The views of a scene show one set of named points, each view turned or mirrored, shifted and resized as a whole, with a little noise and some points left out.

Scene 1
View 1
j48: [ 31.6  -1.2   2.7  -0.2  -2.3 -10.7  -2.4  14.7  32.1 -11.6   4.9 -38.6
  -3.3  19.3  35.0  20.5  -2.2   2.8  -2.3   9.4 -16.3  -8.0 -18.8  -2.3
  15.7 -17.4]
j960: [ 17.8 -30.9  -2.2  -2.2 -25.3   1.5 -21.1  15.3   6.1 -21.4  -4.3  -1.6
  -5.5  -7.4   9.4  17.0   7.6   2.6 -13.0  -2.3  24.5  16.6  -6.1  -9.2
   3.8 -14.0]
j73: [ 27.4  27.4 -10.8   0.5  17.2 -34.6  14.8  -1.5  37.8 -12.9  -8.5 -45.4
  -2.5  19.7  28.5  11.6 -13.7 -14.9  11.3   6.8 -26.0 -13.4 -24.5  -6.9
  16.1  -3.1]
j225: [ 27.6   1.6 -10.5   3.2  -5.8  -6.1  -2.8  14.6  18.3 -13.9   2.4 -25.9
   5.8  13.2  12.2  17.3 -12.6  -2.6   3.5   2.4   0.9   1.2  -1.5   0.5
  16.4  -5.0]
j524: [-12.3  -9.7  -3.5   4.7  23.8 -36.0  -6.1  -2.3   4.7  -9.8 -22.5  -8.6
   7.0 -18.9 -16.2  -6.3   6.8 -12.1  19.4 -11.4   8.4   9.0 -11.7  -9.8
 -17.0  15.1]
j17: [ 16.6  17.1 -12.5   6.1  13.8 -29.1   6.1   3.3  16.4 -13.7 -10.3 -25.3
   4.2   8.0   3.6   6.0 -17.2 -14.1  14.9  -4.5  -8.3  -1.5  -6.7  -4.6
   7.3  11.8]
j32: [ 16.1  -1.1  -8.0   8.8   0.3   1.2   8.5  12.2  -0.1 -19.7   0.2 -12.2
   5.7  11.6  -5.5  10.4  -9.0  -6.4  19.9 -10.4   8.3   7.8   0.0 -10.3
  12.3  15.5]
j201: [  2.5  20.9 -17.1   4.2  25.5 -51.5   0.8  -5.6  14.6 -12.0 -25.8 -18.2
   6.4  -9.0 -11.5  -4.2 -16.6 -22.2  17.8  -9.0  -4.0  -0.3  -7.6  -4.6
  -4.7  18.2]
j423: [ 22.8 -13.2 -21.9   7.2 -24.5  18.4 -13.8  23.0  -8.6 -21.2   5.1   4.4
  17.0   4.0 -20.1  16.7 -21.2  -2.5   2.9  -7.8  38.0  18.4  27.2   3.5
  17.5   7.1]
j762: [ 32.1 -21.6  -1.5   8.1 -28.9  13.5 -27.4  35.8   3.3 -11.2  12.2 -13.8
  10.9  13.3   5.4  25.1 -15.1  13.8 -12.5  -0.8  15.1   8.0  23.0  13.4
  14.8 -10.6]
j554: [ 10.7 -26.1  23.8   9.3   3.6 -10.3  -6.2  16.3   2.8 -13.1  -0.9 -15.9
  -9.2   4.7  18.1  10.8  17.6  10.8   6.7  -9.9  -8.8   4.4 -18.6 -14.2
  -7.1   0.2]
j725: [ 18.4 -12.2  -6.8   4.2  -5.2  12.2   4.3  13.3   9.4 -17.8   6.8 -17.6
   7.2  10.9   5.2  15.8   0.8  -1.7  13.3  -0.9  12.3   7.4  -7.3  -7.4
  15.2  -0.6]
j128: [ 10.3 -21.4  -7.8   3.1  -0.6  -9.6 -30.7  19.6  16.4   0.0  -0.5 -19.8
  22.6  -7.2  -4.2  12.1  -3.9   5.8  -2.2   4.7  15.6   6.5  13.0  16.1
  -1.3 -10.2]
j849: [ 17.9  -7.4   0.1   3.6  -2.4 -11.7  -2.1  10.1  10.4 -16.6  -4.5 -16.1
  -4.3   5.9  11.3  12.3  -0.6  -3.4   4.4  -5.2   0.5   4.3 -10.2 -10.0
   5.5   1.3]
j72: [ 22.9  23.5  -4.2   2.2   6.9 -64.6  -8.4   1.9  22.7 -15.8 -28.5 -23.1
 -16.6   2.4  20.2   6.6 -23.3 -14.2  -7.9  -7.2 -24.3  -7.0 -12.6  -7.3
  -1.6   3.3]
j617: [ 21.6  15.2 -40.8  -7.1   4.0  -2.3   9.0  -0.5  33.1 -13.0  -1.0 -31.5
  21.9   4.5   0.1  12.1 -16.6 -21.4  14.8  12.6  18.6   2.0  -6.3   2.3
  25.2  -6.1]
j294: [  5.6  -3.6  -1.4   2.8  22.4 -37.7 -13.3   6.4  30.7   2.0 -10.6 -35.7
  12.4  -3.5  11.8   4.7   1.8  -2.6   7.1   5.2 -13.4  -5.1 -10.0   6.5
  -5.4  -5.9]
j482: [ 40.1  12.4 -27.3  -0.8 -23.1  -7.3 -15.5  19.4  19.5 -16.0   0.8 -20.3
  10.7  13.6   5.6  22.5 -35.8  -6.0 -11.5   4.5  13.6   2.9  19.4  11.7
  24.9  -9.2]
j343: [ 24.7  12.2  -6.7   9.1   4.4  -5.0  15.2  11.3   8.5 -17.8   2.4 -23.1
   3.5  23.0   6.3  12.6 -14.4  -8.1  19.8  -7.9  -6.5  -1.5  -3.1  -7.5
  17.5  14.5]
View 2
j201: [-40.2 -16.9  10.1  44.5  -9.6  17.1   0.1   1.0 -45.1  24.2   3.6  12.8
  -2.9  -1.8  11.7   2.7  -6.1   1.9  -5.3  -1.9 -11.0  -2.3  16.2   8.7
  -4.1   8.7]
j73: [-10.0 -24.8  -4.2  -8.0  -2.1   1.8  -8.6  12.9  -8.8  26.3 -30.0  27.7
  -7.5   2.5  33.5  -2.4   3.3   2.0  -4.8  27.9  -7.5  21.8   7.5  11.6
  -1.8   1.2]
j128: [-14.9   0.7  43.8  22.9   0.0  41.7  -1.6  -0.9  -1.8  -4.5 -23.2  26.0
   1.3  -2.6 -34.9 -14.9  -4.0  28.6 -17.0 -27.0  28.7   2.6   3.8  -5.8
   3.7  13.4]
j423: [-23.9  16.0  25.6  19.8 -16.8  56.1  -9.1   5.1  20.9 -41.8   9.5  -8.1
 -18.8   3.0 -41.9 -29.1 -20.6  44.1 -18.7 -12.7  25.8 -13.6  11.7  -1.3
   0.0  13.3]
j225: [-10.4  -3.2  16.8  -3.2  -7.4  27.1  -8.3  10.7   9.7  -6.6 -19.0  15.6
 -10.7  -0.7  -5.7 -11.9  -4.3  23.3 -11.9   7.1  13.6   8.1   5.9   3.1
   0.4   7.2]
j960: [-16.0  19.6  36.2  -8.3 -19.2  40.6 -15.9  -4.6  12.3 -17.1  -8.9  18.1
 -10.0  -2.3 -34.6  18.7   0.0  49.9  -0.9 -21.6  19.2   2.2  15.6 -20.0
   9.3   5.9]
j762: [ -2.2  12.2  45.0  -4.5  -2.5  40.0  -9.5  11.6  32.7 -33.7 -22.0   0.3
 -14.7  -6.6 -40.7 -15.6  -3.3  40.3 -15.7 -10.1  41.2   4.5  -1.4   0.8
   2.5  13.3]
j17: [-26.2 -10.8   7.6  17.5  -7.9  16.5  -1.1   8.1 -16.3  11.7  -8.0   9.4
  -8.0  -6.3  12.3  -6.7  -6.2   8.9  -9.0  10.6  -3.5   4.2  10.9  11.2
  -4.1   8.5]
j725: [-18.4  17.0  10.6  -8.7 -15.0  37.8   0.1   4.6  18.1  -7.3  -9.9  22.1
  -7.5 -10.2 -10.4 -17.5 -12.3  38.0 -12.5  -4.4   5.6   4.9  13.1  -6.8
  -0.5   9.0]
j482: [ -5.3 -18.6  21.9  10.9  -5.3  32.4 -23.2  14.4  17.9 -30.4 -18.9  -2.1
 -22.8  23.8 -23.1 -21.1  -7.1  20.2 -13.7  12.3  28.9   3.4   4.5  12.6
   1.6   3.4]
j294: [-17.5 -13.1  28.7  16.5   2.8  19.0   3.3   1.0 -22.4  30.0 -30.5  38.3
   7.1  -9.2   0.6   0.4   3.8   9.9  -9.4 -12.4   7.5  14.9   4.3  -1.0
   1.0  10.1]
j48: [  3.7  -8.6  22.5 -24.9  -0.8  12.0 -10.7  11.3  15.3   6.0 -39.7  25.4
  -7.9  -4.1   3.5   3.4   9.0  20.5  -5.6  10.9  16.8  23.9   1.4   2.1
   4.0   3.6]
j72: [-18.6 -25.9  22.8  16.5  -5.2  -5.1 -16.1  11.2 -32.4  20.4 -16.5  -1.2
 -10.9  -0.1  16.4  34.3  14.8  -0.1   7.0  15.5   2.3  12.0   8.6  12.9
   0.0   4.2]
j849: [-19.2  10.1  18.5  -4.3 -12.8  24.1  -3.7   4.5   1.4   2.4 -10.5  14.8
  -6.5 -14.2  -4.3   6.4  -1.5  29.3  -4.8  -2.7   5.5   7.5  11.2  -4.1
   1.2   9.5]
j524: [-47.7  10.3  19.4  39.8 -15.7  31.3  11.2  -7.1 -40.5  24.8  10.4  20.4
   7.5 -21.7  -3.7   7.1 -10.1  20.9  -6.7 -25.4 -11.5  -6.3  20.1  -7.5
  -3.0  14.9]
j32: [-28.7  15.9   6.7   6.1 -14.6  32.7   4.3   6.5   6.3  -7.0   4.2   4.7
 -10.0 -16.6  -3.6 -18.0 -15.6  30.9 -13.3   1.9   0.5  -2.0  13.2   1.8
  -5.2  13.2]
j554: [-19.2  28.3  31.4 -16.6 -10.0  20.7   8.0   1.3   1.9  13.8 -13.2  21.6
   3.5 -39.4  -2.7  18.8   4.8  36.8  -3.0 -16.4   4.3  11.5   8.5 -12.1
   0.5  15.2]
View 3
j617: [ 22.1  13.2   1.8 -13.4  -1.3   8.6 -20.0   3.5 -32.8  28.8 -16.6  -4.1
  -3.4   8.5 -24.2  -5.5  32.7  -9.2  37.6  -5.4  20.2  20.4   2.8 -21.3
 -20.3  -2.4]
j524: [ 24.5 -11.2 -13.4 -11.9  17.6 -19.1  20.7 -15.7 -14.0 -23.9 -61.6  -2.0
  22.5   1.4 -10.6  16.4   6.6 -34.2  11.8  18.3  14.9 -15.5  23.5 -11.3
 -13.8   5.5]
j343: [ 38.9   7.7  -7.9 -33.6   7.8   5.8 -11.0 -22.7 -15.2  19.7 -10.6 -15.4
   8.7   5.2  -4.3   0.1  18.4 -10.9   7.5  -4.2  10.8  -8.2 -19.8 -13.0
  -1.9   1.6]
j725: [ 19.4  -6.8  -7.0 -17.9  10.1  -1.1  -7.3 -15.4 -24.4  24.5 -23.6   1.3
  21.1  22.1   2.8 -12.5  30.9 -20.3  17.2 -16.9  -3.4  -6.7 -19.2 -20.8
  -2.1   5.5]
j32: [ 25.1   2.8  -8.9 -32.4  10.1  -5.0   3.0 -19.8 -12.0  19.2 -27.6  -4.2
  16.1   7.0  -1.1   1.2  19.7 -21.2  14.6 -15.5   3.3 -13.8 -12.1 -18.2
  -1.5   3.3]
j225: [ 23.4   6.2   1.7 -11.8  13.5   9.1 -12.7  -7.0 -26.6  11.7  -4.0  -6.2
   9.7  19.8  -6.8  -2.8  20.3  -6.3  16.1  -1.5   6.3  -3.8 -11.8 -13.5
  -5.1   3.5]
j482: [  2.0  28.9  17.2 -14.8  15.1  17.9 -10.1  11.4 -19.5  24.5  20.2   5.3
  -3.1  20.2  -6.6   1.5  21.8   5.1  31.2 -26.7   3.0 -10.6  -7.5 -20.6
   2.9  -3.4]
j17: [ 36.7  12.7  -7.0 -17.6   9.6   3.5  -7.2 -13.9 -18.0  -0.5 -13.4 -14.5
   2.7   1.6 -11.4  10.2   9.3 -10.3   9.3  14.9  20.8  -7.7   1.5  -9.6
  -9.9   0.6]
j73: [ 53.5  10.4 -12.2  -1.7   3.0  15.2 -33.1 -16.9 -34.9   2.7   7.8 -25.3
  -8.0   8.2  -9.6  -3.6  14.0   2.1  -4.1  36.5  31.8   6.6 -10.4  -6.4
 -16.0   3.2]
j48: [ 30.5  -2.3  -3.5   8.3  15.3  14.3 -29.4 -13.4 -42.1   9.3  14.9  -9.7
   9.3  36.3   7.7 -16.9  22.7  -1.3  -0.9  14.0   5.3  -3.1 -25.8 -11.9
  -1.2   8.8]
j72: [ 37.5  24.6  -8.7   7.0  16.8   6.5  -9.7  -4.9 -20.4 -22.6  11.3 -10.6
  -9.5   5.7   6.8  16.5  -3.3  -0.8 -11.2  38.9  29.3 -24.1  18.5  -7.3
  -5.2   1.6]
j294: [ 26.7  -9.7   3.2  10.0  21.9   3.6  -7.1  -6.6 -37.4 -27.0 -17.3 -11.0
  17.4  25.6 -17.5   3.6   8.9 -10.4  11.8  30.4  11.9  -0.9   0.9  -3.5
 -15.2   8.5]
j423: [ -8.8  16.2   9.3 -32.3  16.1  -2.7  14.2   3.1  -4.7  34.4 -18.2  17.7
  14.5  13.7   2.1   2.7  28.3 -17.4  38.7 -51.0 -12.0 -21.9  -3.0 -27.7
   7.2  -3.1]
j762: [-10.1   3.6  19.9 -13.3  30.0  10.8   2.2   0.9 -21.5  17.5   8.8  11.5
  25.3  41.5   8.9  -6.4  24.4  -4.3  27.1 -39.5 -24.3 -24.5 -27.4 -17.5
  13.3   6.3]
j849: [ 23.2  -1.9  -9.6  -6.5  15.0  -2.6  -5.0 -14.1 -22.6   6.1 -14.9   0.9
  14.6  21.3  10.5  -5.0  18.7 -18.2   4.4   1.6   3.2 -16.5  -7.0 -17.2
  -0.9   7.2]
View 4
j294: [-16.5   3.2  27.8 -19.7  25.7  10.0 -25.2   6.2  25.3  -4.5 -48.0   6.3
 -25.2   1.4   6.4   5.3  -6.2  10.4  15.6 -21.5   5.6   8.5  -4.5  -9.4
  -2.2  -3.4]
j554: [-13.3  -4.4  -5.3 -16.0  -5.3   1.2 -17.4 -14.2  13.5  32.7 -27.8  -4.9
 -25.0  12.1 -21.4   3.8   3.8   8.3   4.5 -33.4  14.2 -18.6  -4.8 -13.0
 -11.3  23.6]
j849: [ -4.9  -2.3   4.1 -15.7  -7.9   4.8 -17.6   1.9   8.8  10.1 -11.7   4.0
 -29.2  -0.6  -2.4 -10.8  -8.0   6.0   6.4 -18.3   8.6 -12.8  -2.3  -1.8
  -5.3  17.2]
j617: [  7.6   6.4  34.0 -10.5  -1.7  10.3 -33.2  14.5  10.4 -19.2  10.1  38.7
 -40.0 -30.4  17.2 -20.0 -15.8  -2.0   4.6  -8.1  -2.8   8.8  -2.5  18.4
  15.9  -7.5]
j960: [ 15.7   3.1  -3.3  -1.7 -12.7  18.4  -5.7   5.1   4.4  27.8  -1.6  24.3
 -26.7   9.0  -4.5  -3.2  14.7 -16.1  -2.4   0.3   5.9 -27.1   2.3 -16.9
 -26.4  29.9]
j725: [  7.9   0.2   6.4 -16.7 -15.9   6.3 -30.9  -1.4  11.0  17.0   9.7  19.8
 -35.3 -10.0  -9.2  -8.0  -5.3  -3.7  -2.3 -28.0   4.3 -19.3   0.6   3.7
  -4.5   9.4]
j482: [  3.7  10.7  22.3 -27.1 -12.7  25.8 -21.6  43.8   5.1 -19.2  20.8  21.0
 -55.2  -9.5  20.6 -22.3 -18.8   1.1   3.1   5.3  -4.9 -25.5  12.6   2.2
 -24.4   4.1]
j201: [ -0.5 -22.6  20.8 -15.9  10.8   7.3 -17.7  -4.2  24.1 -29.3 -44.2 -11.8
   0.1  -4.7  25.1 -29.2 -34.0   1.6  22.9  -9.8  18.3  15.1  -3.6   5.8
  19.4  -2.5]
j32: [ 10.4 -13.4   4.8 -22.9 -19.5   5.8 -29.8  -5.6  14.8   4.1   7.6   2.9
 -25.1  -9.3  -1.5 -22.3 -20.9  -5.4   1.1 -27.4  11.4 -18.6   3.9   8.5
   2.4   4.8]
j48: [-34.6  19.5  19.8 -17.6  -0.4   1.0 -21.9  21.1   0.9   8.7 -11.8  15.0
 -60.6  -4.6  -8.8   1.8  -2.6  32.5   5.6 -20.5  -1.0  -6.6  -8.2  -1.7
  -9.8  15.2]
j423: [ 43.2 -10.7   2.1 -25.3 -28.5  29.5 -29.6  13.7  18.2   2.6  33.8  20.9
 -28.5  -2.5   8.5 -24.4 -12.7 -36.2  -6.9  -6.1   2.7 -43.7  22.5  -1.2
 -25.7   4.0]
j72: [-33.5  -3.2  16.1 -16.3   8.0   4.4   2.2  19.2   4.1 -27.1 -46.7 -23.6
 -26.3   7.6  24.0 -27.3 -30.1  33.2  25.8   2.9  12.7   5.9  -7.1  -2.4
   0.2  19.4]
j343: [ -9.9  -7.1  11.7 -28.7 -17.6  -0.9 -34.2   3.9   8.7  -5.0   6.2  -2.8
 -37.9 -14.9  -1.6 -23.6 -29.3  15.0   5.2 -31.8   8.2 -14.1   1.2  15.6
   7.0   2.4]
j128: [ 16.5   2.4  18.8 -23.4  11.8  29.2 -30.3  16.0  30.7   4.0 -15.9  22.3
 -27.4   7.5   7.0   4.4   2.5 -20.4   4.2 -11.7   0.7 -20.2  13.5 -17.9
 -28.7  -4.8]

Which points are out of place in each view (at most two, in the order of its rows)? Write none if all are in place.
view 1 | j524
view 2 | j48
view 3 | j225, j423
view 4 | none
